Points on a hilly landscape, in no order, each with its height.
A climber steps from a point to the highest of its 2 nearest points, and stops where none of them is higher. Distance is the straight distance between rows; heights are no part of it.
(938) h=503: [ 45  -9   7  -4  26 -19   2 -21 -10  -6 -20  -2  56 -29  -3 -43 -19  53
  27   2 -22 -40   0  43  19 -50  28   6 -24  36   5  41]
(514) h=362: [  0 -51   1  41   5  13  37  16 -24  32  13 -15  -2  61   8   4  22  22
  45  19   8  32  20  15  15 -15  -9  29  -7 -43 -12  -3]
(222) h=151: [ 16  48 -28 -29  15  32  26 -13   1  15   6   3  31  30  -1 -48  34 -19
  20  49  18  48   1  15  49   7   6  30  -1 -33  12   2]
(1068) h=213: [  9  34  -1 -27  20 -27  12   1  21 -28  29 -41  -4   3  -1   1   2 -44
 -21  41  24  11  39  -4  58  47 -13   8 -20  -7  36 -15]
(404) h=330: [  9  11  45  -8   1  44 -20 -17  10 -29  -1  10  -2 -51  15   7 -14  18
 -50 -33 -23 -41 -25  21 -14  -9  29 -31 -22  54 -40   0]
(76) h=11: [ 13 -18 -20 -19   4   8  43  -2 -24  -3 -17  34  -1  -9   4  35  22 -12
 -10  10  15  -2 -13  -4   4  15 -46  29   8  -8  14   9]
(1307) h=266: [  2  21  26  -6  14  34 -31 -33  -5 -65  -4   9  15 -75  13 -31 -25  25
 -25 -15 -29 -11 -46 -13  -5 -36  18 -33   2  67 -25   5]
(17) h=469: [-19  19 -25   8  45   4 -14  42  29   0 -12   4 -19  38   5  19  23  -5
 -14  19  12  -9 -40  34  -8  64 -35  19  21 -46  -2 -58]
(127) h=229: [ -9 -37   1  48  -1  33 -32  16 -21  13  -1  22   8 -13 -20 -18 -15   8
  -7 -43 -28   0   8 -36 -12 -39   9 -18 -35  33 -15  31]
(138) h=332: [-34   1 -16  40   6   3 -21   2  39  -2 -31 -48  13  52 -24  -4  -6 -18
  23  20   9  12  16  16 -12  -6 -32  28 -13  -7   1   9]
(413) h=355: [ 18  -9 -11  -7  24  16  16  -1  17  10   6  12  35  13 -17 -18   6  42
 -10  27  19  -1  16  26  43  26 -24  11  32 -16  17   9]
(702) h=161: [ 32  26 -25 -12  26 -24  13 -34 -53 -17  -7   8  40 -25  21 -12  10  22
   3  -9 -17   9 -52  -7 -13 -18  -2   2 -13  39 -21  27]
(945) h=230: [ 22 -55  -4 -28 -30 -16  10  39  18  27   7  27 -34  12   6  39  -2 -13
  -1  14 -25  -2  30 -18 -11  19  15  36 -16 -24  12 -35]
(697) h=363: [ 30  37   7 -22   6  57   7  17  18 -10  -9  26  18 -25   3 -24  16 -14
 -21  20  33   0  -6  52  14  29 -16  26 -33 -13  13  22]
(747) h=137: [ 14  12 -13  10  19 -40  31 -17 -61 -10  13 -28  16  -8  46   1   9   7
  30 -17   4   6 -59 -11   5 -17 -30   6   3   3 -14  10]
(1223) h=205: [ 25  18  25   3  13   2  -7  16 -35  20  -8 -13  43 -35  42  -8  -9   0
  -4  -7  -2 -37 -11  31  -9 -11  36  29 -36  -8  47  43]
(1538) h=146: [ 33 -37   6 -25  38  12  46  24 -18  32  31  11  32  26  20 -27  18  45
  17   5  -7 -11 -16  22  48   8  24  -9  -9  -7 -11 -13]
(408) h=518: [ 35  10  -7   7 -25 -27 -21 -16  37 -13 -27 -12 -18 -55   9  63 -22  -7
 -45 -29 -26 -35   6   1 -32  -5  20  17 -37  24 -16  -7]
(661) h=90: [ 24  -9 -29 -24  48   0  35  22   1  26   4  -3   8  53 -23  -9  41   7
   2  23   6  25  -1  19  42  30 -10   5 -27 -26 -35 -42]
(983) h=236: [ 36 -10   2   8  44 -19  17  18 -14 -20  -1 -48  50  16  54  10  -3   1
   0  18  -2 -14 -24  14  -3  -5 -14  51 -29  -2   6   3]
(277) h=713: [ -3 -54  42  16 -35  -8  19 -26  13  16   2 -32 -21   7  24  56   2  36
   9  36  28 -13  43  38 -27  19  21   5  10 -19   6   1]
(958) h=564: [-52   4  -4  38   8 -27 -41  -6  20  -3   1 -46   9  30  11 -10 -32  -8
  -8 -21  -9   2   0 -52 -19 -21   5 -19   7  18   0 -10]
(887) h=182: [  1 -13  32  -5 -41   2  17   3  -6 -14 -12 -27  15 -22  -2   7 -33 -24
  29 -41 -16 -23  19  33 -13 -28   0   9 -12  -6  11  57]
(459) h=117: [ 37 -31 -22  -9  53  -5  53  35 -27  35  20  -6   7  60  -5 -14  46  36
  37  27   2  14  -2  31  56  12  12  11   0 -52 -18 -40]
(1272) h=353: [-21 -24 -13   0  -1   6  15   3  34  20 -37  35  12   7 -21  12 -21  31
  26 -20  18 -33 -19 -24  18 -24 -18 -21  25  -9  33 -27]
(1013) h=481: [-24  11  -2  -4  17 -20 -28  26  -7  30   3 -12 -33  23  -8  24  29 -22
 -36  10   4 -11 -11  21 -42  48  27 -26   9 -18  17 -20]
(501) h=726: [  4 -37  21  -2  -3 -14  37 -55  -5  12 -15  -9  21   1  18   5   4  31
  14  10   7 -15  12  14 -24 -12  13 -11   4  11 -28  25]
(532) h=487: [ -1 -29  13   0  10  27  39  46 -20  26  32  11  -4   2  48  29  -2  -3
   0   8  21  -7  12   6  33  36  -6  -5   4 -35  51  -5]
(3) h=107: [ 12   1 -25 -20  -7  -3  27 -50 -26  10 -16  56  17 -25  14 -31   3  10
  18   5 -16  23 -39 -56  12 -39  -5   1  30  13   4  16]
(51) h=565: [-66  27 -16  46  10 -44 -25   9  26   2 -19 -27 -66  29 -19  34  16 -36
  28   6  37  -3   7   9 -15  32 -36 -27  20 -32  24 -26]
(396) h=163: [ -2 -35   1  -3 -22  20  19  41  60   2 -25  48 -48  -1   3  53   2 -10
  25   3   0 -28  -8  54 -20  47 -39  30  20 -40   5 -21]
(534) h=159: [ -3 -19  -4   0 -40  -1  -6   0  22  14   8  49 -35 -22 -11  17 -28  15
 -14 -47   8   8   0 -44 -13 -16 -14 -26  21  -8  -5 -13]
(552) h=98: [-17  -5 -12  28 -31 -30 -18 -16  10  26 -17  -7 -41  33 -31  -4  19   8
   2  30   7  22  26   4 -37   0   5  20 -12  -7 -46 -28]
(1203) h=60: [  7 -22   9 -11 -28  -5  -3 -34  -7   6 -34  39  -5 -59 -59  32   0   5
 -39 -40 -19 -18   5 -13 -20 -19   7 -28  24  22  -1  32]
(1495) h=296: [ 18  18  -2 -10  17 -16  -5  15  27 -20  17 -39  37   7 -15 -27 -15  33
   3  22  38  -2  34  21  65   1 -18   0  16  10  26  -5]
(155) h=437: [-15  41 -22  -6 -18 -40 -37 -23  22  -7 -27   0 -54 -16 -41  17  -1 -30
 -16 -24   2   4  -8 -47 -13   2  13 -29 -10   1  -4 -25]
(990) h=29: [ -5 -11 -34   2   4   0  29 -13  -2  32   2  27 -18  17   0  24   9  -5
 -16   1   7  22 -22 -15  -4  35 -31  16   0 -35 -16  -4]
(472) h=388: [-27 -32  -8  28  30  46  31  14 -14  17  -4 -13   7  57  10 -10  18  16
  51  39  34  18  10   7  15  -5  -9  14  16 -47  22 -22]
(1171) h=186: [ 36   3 -27 -32  50  -7  32 -11 -28  16  37   5  46   9  19 -37  11  26
  10  12 -14  24 -29  -3  57  -1  24 -28 -21  26 -35  -5]
(163) h=523: [ -7  -7   2  42  -5 -12 -43   0  35 -15   2 -46  13   7  -5  16 -40   0
 -22 -34 -36 -16  10 -12 -24 -14   7  -2 -26  30 -29  -1]
(1135) h=235: [  6  15 -49 -38  17 -39  16  -4   4  18 -36   3  12   8 -18  25   5   9
   4 -34   1 -20 -48   0  17   9  -6  -9 -17  -8  12 -36]
(454) h=101: [ 20   1  16  12  -4  15  16 -21 -51 -11  47  20  19 -72  56 -31 -37  27
  46 -26  -6   7 -41 -22  21 -40  10 -46  -6  23 -13  57]
(1447) h=386: [ 23  16 -12 -11   6 -20  -1  30 -54 -11  37   5 -10 -42  10  -4  -1   6
 -13  -5  32  -6 -12 -33  45  18 -24   2  11   7  49  -7]
(825) h=358: [ -9   8 -20  50  19  32  32  -8 -35  16  13 -10  22  49 -11 -27  39  32
  45  55  40  23  13  18  34 -22 -21  11  59 -35  21  -2]
(739) h=558: [ -1 -26  20   1   0  30  45  16 -28  12  22   5 -15   4  14  16  31  12
   6  36  44   9  20  44  20  48 -18   6  27 -41  31   0]
(745) h=212: [-10 -59  23  34  -1  51 -14  13  17  36  -4  35  14  23  17 -10 -20  10
   5 -31 -29 -19   8 -17 -21 -37  30 -21 -28  20 -13  22]
(378) h=828: [  1  10  44 -37 -36  16   6 -29 -12 -24 -10 -19  -7 -57 -10 -11 -32 -20
  -2  -8 -30 -11  28  -6   3 -38  46 -16 -14  26  16  18]
(748) h=441: [ -1  48  -3 -14  11  39   6   0  -6 -10   3  -1   1 -20 -25  -3  35 -29
 -16  35  50   6  14  35  16  30 -10 -12   0   9  17  18]
(522) h=197: [-23  19  14  14 -16 -15 -29 -25  16 -38   7 -17 -11 -37  24  20 -29  -8
 -15 -37   0 -17 -28 -52 -27 -12   5 -38  47  11  -3 -20]
(1086) h=303: [ 18  32 -12  -6  12 -64 -38  40 -22 -32  14 -28 -30  -1 -14   3  -1 -42
 -20  -5 -12 -17  18 -33   4  13   0  17 -24  14  27 -27]
(913) h=585: [ 20  20  -2 -11 -17  -3 -19 -25  27 -44 -21   1   4 -37  22  15 -27  -1
 -16 -24 -18 -20 -23 -17 -30 -22  -9  25 -13  41 -21  -7]
(937) h=78: [  7 -17  13   1 -19 -16   7 -47 -46  -3   0  37  -1 -64 -13  18  -7  23
 -16 -35 -23   5  -7 -43 -22 -24  13 -44  42  21  -9  46]
(269) h=658: [ 12   6   0 -40  -3 -18  -5 -22  -3 -28 -14 -13  17 -24  23   6 -14 -27
 -17  -8 -49 -11 -20 -28 -25 -16  39   2 -21  38 -22 -12]
(402) h=603: [-50  26 -15  47  12 -50 -38  20  12  -1   3 -39 -31  48  -9  -4  -1 -32
   4 -16  22  -1   4 -28 -13  13  -4 -18  18 -10  18 -27]
(1283) h=208: [  5   4  -5  11 -11  28 -33  21 -11   9   7  27   1  -2 -23 -10  -3 -32
 -32   9 -19  28  43 -11 -10  -1 -16  34 -31  -8  10  42]
(1379) h=38: [-39  -3  24  -8 -27   0  -3  -2   1  10 -25 -13 -23 -14 -16  39   1 -54
  -3 -20 -26   0   7  11 -48   4  24 -27   2  -4 -18  12]
(1541) h=218: [ -9 -17 -22  22  15 -12 -12  -5 -30  10   2  15  -5   5 -34 -12  15  39
  -8 -25   6  12 -19 -52  -4 -24   7 -42  -9  43 -35 -25]
(673) h=440: [-32  27  -1 -11  12  -3 -26  34  -2  13  18  -3 -24  30  -2 -24  20 -33
 -19  25   5  19  20  12  -5  53  18 -12  20 -25  27 -22]
(193) h=452: [-31  24  -6 -25 -26   3  10  15 -10 -32 -11  -8 -43   1 -26  -7  27 -29
  36   5  31   9   3  -5   7 -15 -24 -12  19   1  -1 -36]
(451) h=193: [ 11  51 -22 -22  21   2  26 -50 -52   2   8  -6  27  -2  11 -29  51 -13
  -4  17   0  32 -43   3  -2   2  17 -11  -6  26 -41  14]
(799) h=131: [ 37  46 -38 -21  21  41  15  -4 -29  17 -10  49  40  17 -17 -61  47  14
  22  42   2  52 -30  -6  31 -24   4  31  20  -8  16  -6]
(1477) h=300: [  0  14  -6  11  23 -21 -22   3  33 -35 -31 -49  29  26 -12   3  -3  -4
  -8   3  10 -27   4  23  -9   8 -27  18  -9  10  -6 -10]
(1178) h=28: [-28   3   6  -7 -25  -4  -4 -19  22  25 -23 -15 -24  16  -3  10  -8 -40
   6 -39 -28  17  -3 -13 -38 -19  27 -36 -30  -9 -46   0]
(1429) h=475: [  3 -32  13  13 -45   4 -36  19  42 -31  15 -18 -27   2 -12  29 -28 -14
 -25 -31 -57  -5  30 -19 -34 -11   3  15  -6  21 -30 -22]
(914) h=630: [  9 -17  13 -13  14 -12   8 -60  21  31   4  -6  31  -9   3 -19 -23  46
 -11   6  -8  -2 -12   6  -2 -11  48 -37 -26  37 -48  15]
(731) h=522: [-35  10   0  14  21  -9 -49  50  32  -1 -10  -4 -17  30  -3  33  14  -8
 -23  -2  -1 -28 -32  32 -42  54  -5 -18  30 -12  15 -42]
(963) h=116: [-31   2  22  16 -37 -11 -33 -14  11 -19   7 -31 -48  26 -19 -14   4   0
   5  16   8  11  28   1 -36 -11  22  -1   2   5 -47 -42]
(325) h=171: [-25 -15  18 -12 -37 -22  24  -1  -1 -13  11 -30   3   1   9  28 -34 -31
  12 -44 -12   2   6  -5   0 -10 -18 -11  33 -15  11  24]
(738) h=214: [ 13  -5 -18 -12  13 -23  13  -6  -3  30 -43  28  20 -10   6  21  -9  18
   6 -65 -10 -36 -53   8  -9 -18   7 -28 -28   6 -10   5]
(156) h=288: [ 12 -58 -19  47   7  -5  -7  29 -10  33  -7   4 -15  20 -41  40  24  21
  -2 -16   9   9  17   1 -18  -3 -20  11 -46  19 -30  11]
(227) h=216: [ 22   3  -4  -8  27 -32   9   8 -43   9  -7 -22  50  -1  32 -10 -13  -1
   0 -12 -31 -30 -30  21  -6 -11   0  43  -5  -8  30  44]
(941) h=112: [ -2 -21   7  20 -12 -25 -42  33 -25  31   9  -4  -9  13 -20 -11  -9  27
 -25 -18 -25 -15  19   5 -22  -8  26  10   1   0   6  -4]
(1361) h=25: [-17  44   3 -18   6 -10 -62  29  26 -36  -9  -2 -29 -12 -13  -3 -11 -29
 -40 -67 -44 -34 -29 -13 -14   9  41 -32  -9  27 -15 -56]
(1209) h=194: [ -5  35  21  18 -11  -1 -12  -1  -5  11 -22 -46  18 -14  27  10 -34 -19
  -7 -31  -3 -29  -2  28 -24 -20  24   5 -24  -2  17  34]
(416) h=184: [-18 -58  31  -6 -27  38  15  39  55  12   8  32 -26  28  22  37 -13 -21
  18  14  -8 -10  18  39 -12  50 -20  23  29 -45  20   1]
(831) h=472: [-31 -19  23  13   1  10  30  20 -35 -18  38 -23 -38  27   9  28  31   0
   7  16  43   5   7   7   3  34 -10 -27  37 -13   5 -24]
(1398) h=398: [ -3  46 -15 -14 -26 -43   2 -50   0 -10  -1  -7 -27 -12 -12   2   0 -36
  10 -29   9  32 -14 -51  -5  -9 -11 -26   1   0 -29  -4]
(873) h=304: [  9  62 -25 -23  -1 -31  25 -44   2 -23  31 -11  19  10 -18 -41   2   0
  24   8  15  40 -20 -34  65 -12 -13 -26  55  10   9   2]
(892) h=549: [ 29   7   6   3  13 -17  -7 -57  -5   5   3 -12  45 -41   5 -41 -24  57
  12  27 -26  -1   3  26  13 -31  43  -9 -34  38 -30  43]
(56) h=154: [-20   3  14  -5  -6 -21  19 -11   5 -14  33 -42  -4   6   4   1 -10 -28
  12  -4   7   7  15   1   6  -1   8 -13   0   5 -10   3]
(649) h=118: [ -8 -15   3 -35  -5  20  33  30  17  -7  -7  29 -18  28  -7  -4  17 -26
  22 -32 -16  -7 -37  39 -21  11 -12  -7  -6 -11 -43 -24]
(854) h=408: [ -8   3 -17  -4  45  31   3   6  33   2 -14  15  25  38   1 -14  11  22
 -18  32  30  -4 -14  30  22  40 -37  24  26 -34  17 -35]
(251) h=301: [ 31  16   4  -8  10  42  -9  32  15  24  -3  23 -15 -21  10   3  15  -6
 -28  -5   9  -2  -3  36  -9  30  -1   6 -69   1 -15  16]
(368) h=694: [  7  50   4 -36 -22   3 -18 -25 -39 -22 -22  -2  18 -30   4 -40   2 -33
   8  20 -18  16  -2 -29   0 -38  17  28   5  25  36  22]
(194) h=538: [ -1  51  -2 -34 -10  -4  -4 -32 -40 -20  -1   9  -9 -34 -39 -12  33 -28
 -38  13  15  20  -9  13  -5  19   9 -20  24  15   5  26]
(895) h=140: [  4 -26   0 -34  -1  22  26  32  17  -5 -32  59 -12  13   6  13  14   6
  10  -9   1 -40 -30  43 -13  21 -33  30  27 -29  -5 -41]
(732) h=47: [-25 -13  14  -1 -17   6 -16  -5 -10  13 -30  16 -15 -25 -44  27  -8 -24
 -31 -54 -45 -14   8  -8 -44 -11  16 -25  30   3  -2  36]
(670) h=70: [ -9  39 -11 -19   9 -38 -38  18  80 -36  -7 -23 -32   3 -30  17 -19 -55
 -28  -1  -5 -11  11   4  13  37  -3 -18 -21  20  -9 -31]
(1067) h=164: [ -9 -28   6   7  -3  38  14  28  53  -8   9   7   3  24  21  17 -16 -31
   9  25  10  13  33  46   7  42 -49  42   5 -49  17  20]
(1430) h=678: [-11 -15   4  27 -23  25 -22  26   4  12  -5  27 -35 -15  -1  31  -4  16
  -5   3  42 -17  19   8 -23  25 -22  10  10 -17  23   2]
(324) h=123: [-34  -7  17  34 -46  -7 -50  35   8  40  13 -13 -25  15   5  10 -24 -10
 -12 -21 -19  -3  22   8 -44   6  32   8  11 -30  21   3]
(1109) h=187: [ 13  -9  -7  10   4  30   2  11 -53  25  11  28  24   6  -9 -11  16 -11
  -2  12  -4  31  27 -21  10 -12  -7  27  -9  -4  30  64]
(395) h=132: [-29 -18  26  16 -52  20 -27  21  31  59   7   8 -32 -10   9  23 -41 -13
  -3 -34 -23   1  25 -15 -33  -7  59 -33 -12 -25  13  -1]
(1327) h=97: [ -1 -10 -11  25   1 -32 -26  25 -27  13   9 -18 -14  41 -10 -25  15  19
   1  12  -5  18  16  -4 -30  -6  -4  41  -1 -16 -14 -11]
(1444) h=265: [ 32 -10 -20 -20  -1 -46 -12  40   0   1   9   4 -26  -3  -9  36   4 -12
 -41   3 -14  -7  10 -27  -5  22  -2  20 -23 -12  12 -38]
(493) h=260: [  1 -20 -26  15  38   7   2 -19   5  37 -17  26   7  14 -29  10  19  54
  -8   4  16  -3  -6 -18   4  -9  11 -37 -29  30 -23 -28]
(259) h=427: [ 47   6  15   1  17  47   9 -30 -16  14 -21  85  37 -34  -3 -42  26  33
   0   6 -10 -27 -12  14  13 -16  23  -6 -12  39   3  51]
(1219) h=385: [  6   1  24   3   2  66 -12 -32  14  -2 -24  54  25 -40   5 -13  -7  20
 -29 -22 -11 -29 -25   6 -17 -17  12 -12 -31  40  -8  39]
(1200) h=473: [ -2  28 -25  12 -21 -31 -35 -15  22   8 -33  -2 -30 -35 -28  46 -15  -9
 -31 -49 -17 -22 -26 -22 -36 -12  18 -17 -19  11 -12 -15]
(908) h=120: [  8  18   2   3   3 -22  26  -9 -68 -19  38 -20  28 -49  65 -22 -14  -2
  37 -25  -3  10 -51 -20  15 -36   0 -32   5   9  13  42]
(176) h=423: [-14 -47   7   2 -35  25 -13  23  53 -18  -3   1 -33  19 -26  19 -18 -26
  11 -19 -14   7  26  11 -15 -11 -24  15 -24  -2 -36  -2]
(984) h=95: [ -2 -27  -8   0  10 -14  19 -42 -48   4  19  51  17 -47  32  -5 -14  14
  10 -13 -37  16 -34 -68  -4 -31   8 -27  35  16   4  44]
(74) h=142: [-22 -41   1  17 -46  12 -11  11  45  57  -8  52 -29  -2   6  34 -40   3
  -1 -31 -10  -4  16 -32 -27  -5  16 -13  18 -34  23  -3]
(596) h=739: [  8 -20  25 -23 -19   7   3 -46 -12 -18  -7   0   8 -37  -7  11 -20 -15
 -24   9 -57  -2  24 -29 -19 -37  29  14 -15  41 -18  26]
(1015) h=333: [ 20  38 -12   1  13 -72 -21  10 -37 -34  33 -20 -17 -30  24   1  -3 -19
 -22  -6   5 -11 -17 -55  19  18  -4   0  -1  12  34 -13]
(1097) h=119: [ 32  11 -32 -17  23   5  27 -18 -30  15  -6  56  43  14  -9 -46  18  26
  13  16 -27  19 -26 -20  28 -33  -2  32  19   1   7  11]
(63) h=183: [  7  -8 -15   8 -23   9 -23  -4  -5   5  -9  44 -18 -29 -21  -5  -7  37
 -15 -36  -1 -12 -23 -56  -8 -28  -2 -27   0  26 -11 -32]
(479) h=305: [  6 -30  13  14  35  28  -4  -8   3  -3  -6  17  50   8  37 -32 -13  35
  -3  45   4 -13  -3 -18   5 -19  10  23  15   3  32  -5]
(199) h=225: [  7  34 -27 -20  45 -19  25 -12 -27  -9  13 -24  44  35  -2 -46  36 -14
  18   8  -8  21 -30  -3  33 -13   9 -11 -15  26 -28  -9]
(935) h=295: [ 17 -50 -17   8  18 -12  41  -9   6  62 -24  34   9  33 -27   3   9  60
  13  -2  -4 -10   9   2   3 -16  15 -11 -19  -3 -10   3]
(1241) h=634: [-15 -29  41   5 -37  17  27  -1 -11   8  21 -13 -16  -5  17  24   3  18
  16  30  43   5  55  50   8  27  -2  -1  14 -19  39  17]
(474) h=329: [ -6 -26   3  -3  19   9  12 -15   1   5 -28  22  37 -12  30  -8  -9  50
  21  17  11 -51 -25 -23   3 -37   4  -3  25  14  43 -26]
(1496) h=170: [-15  14   8   4  -2 -29 -25 -21 -25 -43  22  -4   1 -49  40 -16 -41  19
   3  -7   0  -5 -38 -64   3 -19  -6 -18  44  26  16 -12]
(1059) h=624: [ 44  46 -12 -52   0 -16  -3 -25 -45 -20  -8   8  15 -33 -15 -26  20  -6
 -32  29  -8  18  -2  -4  14   6  12  21  11  17  20  25]
(164) h=399: [-25  18  -7   0  18   6   1  41 -23  -4  41 -12   3  38  -8 -39   7 -19
   6  14  11  14  10  -1  30  16 -18  -1  36 -21  29  -5]
(1032) h=292: [ -7 -14  30  27  -4  45   8  -1  27  -8   8 -29  -4  37  20  13  11   1
   1  23  21  19  19  65 -29  37 -12  29 -32 -14 -49  15]
(307) h=334: [ 21 -18   9   8 -14  16   2  -9  26 -19  -7  -7  19  31   8 -13  -5  -3
  -7  23 -12  18  30  40 -26   3 -28  70 -12 -12 -30  35]
(810) h=510: [-44  20 -17   9 -30 -23 -15  16  13 -25 -16   5 -67  -2 -18  18   7 -29
   9  21  30  -2  11 -10 -19  15 -43   7  41 -25   6 -44]
(1101) h=371: [  5 -16  -3   6  -4  21 -10  15  26 -19 -18   0  11  42 -23 -26  -9   1
  19  -3  -3  20  22  12   3 -21 -32  40 -24   5 -35  22]
(64) h=135: [-24  23  35  -7 -32 -15 -20 -32  -1 -30  22 -46  -4  13 -13 -33 -18  -3
  -2   1 -11   5  32  15 -13  -4  24   1  23   6 -38   8]
(1482) h=267: [  4  45 -31 -47   9 -33  13 -18  16 -19  -4   0  12   0 -31 -21   4   2
  19 -20  12  -6 -34  -4  48  -6  -7 -37  14  15   0 -22]
(1208) h=222: [-18  18  30  -1  -8   4 -38 -33  -4 -56 -19  -8   2 -57   8 -12 -20  -3
 -18 -57 -34 -17 -44 -40 -45 -31  24 -39  30  37 -28 -15]
(1489) h=82: [  3  23  28  14 -20  34  -6 -36 -28  -3  -3   9   5 -46  27 -37 -29  25
  36 -17  10   4 -13 -15  -2 -58  20 -31  -5  27 -11  26]
(1106) h=439: [ 11  10  -6 -15  -5   6  25  31 -32  16  14   5  -2 -23  34   6 -14   0
  20   7  35  -8  -2 -21  34  -8  -4  11   3 -24  55  -7]
(575) h=247: [  2  10   4 -15   0 -20  16  10  26 -12  36 -46  13  -1 -21  17 -12 -14
   1  37  38   7  55  15  67  32 -22  -9   3 -22  48  17]
(820) h=264: [ 27  19  -7   6  39 -31 -12 -14  17 -27 -22 -40  45  16  31 -23  10  22
   1  29   9  -7 -23   5  -1  -9 -14  49 -28  -3  -8 -28]
(901) h=253: [-21 -41  -7  58 -16  20 -16  -6  -7  14 -13   7  -9  10 -16  22   3   1
  -4 -18   3  24  24 -19 -42 -25 -11  -4 -27  28 -29  22]
(1236) h=465: [ 60  -4   6   0   8  14  28 -25 -16   8 -11  42  41 -32 -11 -38  24  59
  28  20   4 -21  22  41  29 -31  17  23  -8  19   3  51]
(992) h=378: [-29 -38   0  -6 -11  12  -4  13  56   1 -28   7   5  22 -19  17 -17   5
  16  -8   2 -19   6  -4  -7 -14 -17  -5  11   7   9 -26]
(954) h=206: [-13 -49  -2   2 -47   5  -1  59  47  19  13  19 -48  13  25  57 -13 -35
  20   8 -25  13  31  -4 -23  22 -13  36  17 -37  15 -33]
(1381) h=231: [ 16 -22   3  21   2  28   0  10  15  -7  15  -6  -7   5  44  24  -2 -10
 -10  23  19  20  21 -18  -3  13 -24  31 -47  -1  -6  -3]
(659) h=138: [ -7  11   3 -24 -21  -4  -1  22  40   2   7  -6 -19  10 -16  -3 -13 -27
   3  13   2  14  22  57  17  49 -34  25   6 -37  -9  19]
(885) h=104: [-11  21  -2 -20   9 -17 -30  24  69 -22  -3 -14 -47   7 -45  12   8 -41
  -5  30   4   5  34  52  17  66 -30   0 -17  -8 -11 -13]
(1382) h=331: [ -8  34  -8  -2 -13 -25  28 -37  -7   4  55 -22  15  29   1 -33  -8  14
  27  11  27  37  -1  -3  49  -1 -17 -12  66 -32  17  19]
(1115) h=273: [ 18 -41  11  11  13  39   3  11  36  -1   4  19  31  18  46  -8 -11  25
   8  35  11   8  32 -16  16  -7 -15  44 -22 -24  18 -16]
(146) h=54: [-13  -4 -35 -11  22 -12  32 -11   7  19  12  -6 -17  38 -26  19  36 -22
  -9  17   1  39  -3 -11  12  42  -9 -24  -4  -7 -34 -20]
(441) h=589: [-36   4  11  29  -6  39 -37  39  38   9 -18  22 -51 -21   4  40   2 -17
 -16  -2  29 -26  -5  29 -35  39  -7 -21  18 -11   2 -28]
(828) h=364: [ -7  22  -2   4   1  -1  18  27 -41 -12  40 -33  28  43 -14 -39  22  14
  28  27  14  22  19  22  39  -9 -15   3  75 -17  11   6]
(891) h=245: [ 23  13  13  13 -15  25 -20  12 -12 -17  20  -3 -11 -24  18   9  -3 -19
 -30  -5  -3  11  19  -9 -19   9  -4  22 -55  24 -23  13]
(612) h=747: [ -1  43  37 -27 -10  -4 -34 -29 -36 -43  -5 -36  16 -53 -11 -41 -26 -24
 -12   3 -45  -4  -3 -19   2 -45  34  -8  15  42  35  20]
(628) h=328: [ 16 -48 -13  39  19  -1  35  17 -19  47  -5   2 -11  32 -31  26  37  34
  25   2  20  14  15  27  12   2  -3   3 -37 -22 -31  11]
(1335) h=805: [ 24 -39  25   7 -15  -6  49 -49 -24   7  -3 -31   9  11  28  15  13  45
  29  46  24   4  46  31  -3  -9  28  19  -1  -9 -12  21]
(141) h=418: [-49 -39  19  13  13  18  43   4 -40  15  17 -20   8  50  16  11  20   6
  32  32  20  12  10  -9  11  -6  10 -25  48 -23  31 -22]
(1529) h=176: [ 15  67  -7 -20  36  -1  -4   7  -1 -14  19 -36  26  21   7 -48  32 -32
   1  54  28  24   7   6  48  29   1  19 -15 -26  33  -6]
(515) h=46: [-20  42   5 -12   4  -3 -43  27  56 -35  11 -20 -57 -19 -20  10 -15 -61
 -46 -42 -12 -19   8  -7  13  39  18 -51 -25  22  -6 -31]

For each start below, name every point that the climber comes to, in order.
(1398): (155) > (1200) > (408) > (913) > (269) > (596) > (378)
(1115): (479) > (474) > (1272) > (992) > (176) > (1429) > (163) > (958) > (402)
(251): (697) > (748) > (194) > (1059) > (368) > (612) > (378)
(1208): (1307) > (404) > (1219) > (259) > (1236) > (938) > (892) > (914) > (501) > (1335)
(984): (3) > (1097) > (799) > (222) > (1529) > (1068) > (575) > (1495) > (413) > (854) > (17) > (731)
(1482): (873) > (1382) > (828) > (164) > (673) > (1013) > (731)
(1496): (1015) > (1447) > (1106) > (532) > (739) > (1241) > (277) > (1335)
